A landscape with many valleys, sampled at points; each row gives a point and its height.
From any point a ball rolls to the lowest of the 5 points nearest to it. It stops when none of these is lower. Distance is the straight distance between rows; heights are no part of it.
j_634 height 0.69: [-15 -43  12  18 -13  30  20  65   4 -56 -21 -19]
j_489 height 2.66: [ 43 -53  25  -1  32  -4  42 -22 -56 -57 -65  17]
j_774 height 2.12: [-46  74 -57  27 -18  -6 -12   5 -22  17 -42  -4]
j_888 height 1.94: [-56  48 -21 -56  39 -11 -43 -63  18  56  13  -9]
j_627 height 1.77: [ 13  10  -1  23 -24 -21  -4  35  48   2  47 -14]
j_270 height 2.06: [ 30 -52  29  -2   3  55  18  -8 -34 -13 -32  30]
j_353 height 2.25: [-41  42  -4 -67  61 -33 -30 -78  34  50  40   4]
j_322 height 0.70: [-12 -36   5  25 -16  42  10  56  14 -43  -9 -15]
j_533 height 1.61: [-64  64 -55 -40  21  -7 -40 -54   4  41  -9 -22]
j_800 height 0.92: [  1 -63  22   4  -2  58  13  -2 -31 -41 -44  11]
j_776 height 1.81: [-42  58 -26 -41  27 -26 -26 -59   2  54  14  -7]
j_548 height 0.73: [-17  35   9  34   4 -22  31  75  -1  -6   0   6]
j_841 height 1.32: [  9 -69  10   0  -6  41  22  -4 -47 -54 -66  11]
j_7 height 2.03: [ 99 -72  57  -8  48   7  14 -21  13 -10  37  22]
j_999 height 3.12: [-13 -65   8   0  -3  35  17   7 -49 -74 -85 -12]
j_114 height 1.69: [ 16 -19   3   2 -58   5 -33  -6  36  15  60  -1]
j_983 height 2.80: [ 40 -48  36 -16   0  44   0 -20 -18   7   2  49]
j_228 height 1.31: [-63  61 -72  -6  -9  -1 -37 -22 -11  30 -30 -33]
j_473 height 1.63: [ 10  21  -6 -24  -6 -62 -22 -35  63  28  72 -21]
j_120 height 1.68: [-23  75 -34   9  -1 -31  -2  -6 -12  34  -7   7]
j_714 height 1.95: [  2  55 -18 -11   7 -61   0  -8  17  36  36  -7]
j_54 height 0.65: [-11   2  12  42   7 -10  30  85  10 -32  -2 -10]
j_192 height 1.93: [ 33 -58  36  -7  27  25  32 -20 -47 -31 -58  16]
j_391 height 1.90: [ 62 -54  38  -5  40   8  52 -21 -37 -32 -34  25]
j_964 height 1.75: [ 99 -70  55  -6  47   6  33 -32   5 -14  21   9]
j_553 height 1.59: [ 80 -62  52 -10  46   8  26 -22  -7  -8   4  23]
j_185 height 1.52: [-46  65 -48 -17   1  -9 -27 -36  -3  45  -9 -14]
j_616 height 2.75: [ 13 -20  -1  11 -49  15 -19  16  36   7  49  -4]
j_639 height 2.70: [ 29 -53  31  -4 -13  54  -3  -6 -25   0 -11  31]
j_836 height 7.20: [ 13 -54  14   1   6  -2  19 -18 -71 -73 -97   7]
j_685 height 1.24: [ 18 -19   5 -17 -58   0 -56 -34  42  18  71   2]
j_564 height 1.41: [-30  74 -21  31 -10 -22  16  38 -27  18 -30  18]
j_379 height 1.92: [  0  53  -8  10  -3 -43   7  17   9  23  29  -1]
j_438 height 0.63: [ 76 -67  46  -3  48   2  45 -25 -24 -26 -14  17]
j_222 height 2.39: [ 55 -44  51  -9  12  38   5 -17 -18  20   9  43]
j_887 height 0.89: [  9  11  -4  -1 -25 -45 -25  -7  52  14  66 -26]
j_541 height 2.19: [ 14 -47  22   5 -20  59 -12   4  -6   1   1  21]
j_657 height 0.93: [  9  16  -2  25 -20 -19  15  52  23  -2  37  -7]
j_985 height 2.44: [  8  20  -4   4 -22 -43  -2  21  40  15  56 -17]
j_135 height 0.94: [-22  55   4  33  -1 -25  24  60 -23   7 -26  14]
j_711 height 0.68: [-21 -28  13  24   2  12  23  80   7 -73 -23 -28]
j_751 height 1.58: [  3  36 -13 -15   3 -61 -12 -23  38  36  55 -18]
j_724 height 0.81: [-12  49 -11 -40  28 -60 -19 -43  41  50  51 -14]
j_886 height 1.30: [-19  71 -12  27  -4 -30  14  29 -10  21 -14  16]
j_364 height 0.74: [  2  18   3  33  -8 -23  17  63  15  -8  23  -3]
j_359 height 0.90: [ 24 -39  18 -10 -56  33 -41 -32  16  27  50  34]
j_194 height 1.76: [-40  50 -12 -56  48 -32 -29 -71  21  50  36  -2]
j_433 height 0.82: [ -1 -20   6  21 -29  16  -2  50  27 -21  18 -13]
j_783 height 0.75: [-20 -58  10  20 -12  42  16  40  -9 -70 -48 -25]
j_677 height 0.96: [-71  63 -81  13 -10  16 -37 -10   5  12 -28 -48]
j_597 height 0.95: [-65  64 -79  15 -29  11 -33   7  -8   9 -35 -33]
j_965 height 0.71: [-15 -59   8  19 -12  51   7  35  -5 -49 -23 -12]
j_79 height 0.91: [  5 -54  18   7 -19  58   6  18 -11 -30 -20   8]
j_706 height 1.67: [-27  69 -32  11 -14 -26   5   4 -19  31 -16   7]
j_641 height 1.74: [-20  64 -35 -22  14 -37 -15 -36  -5  53  -1  -7]

Where does a ball stop that starts at each point below?
j_776 -> j_597
j_641 -> j_597
j_888 -> j_597
j_222 -> j_438
j_983 -> j_438
j_533 -> j_597
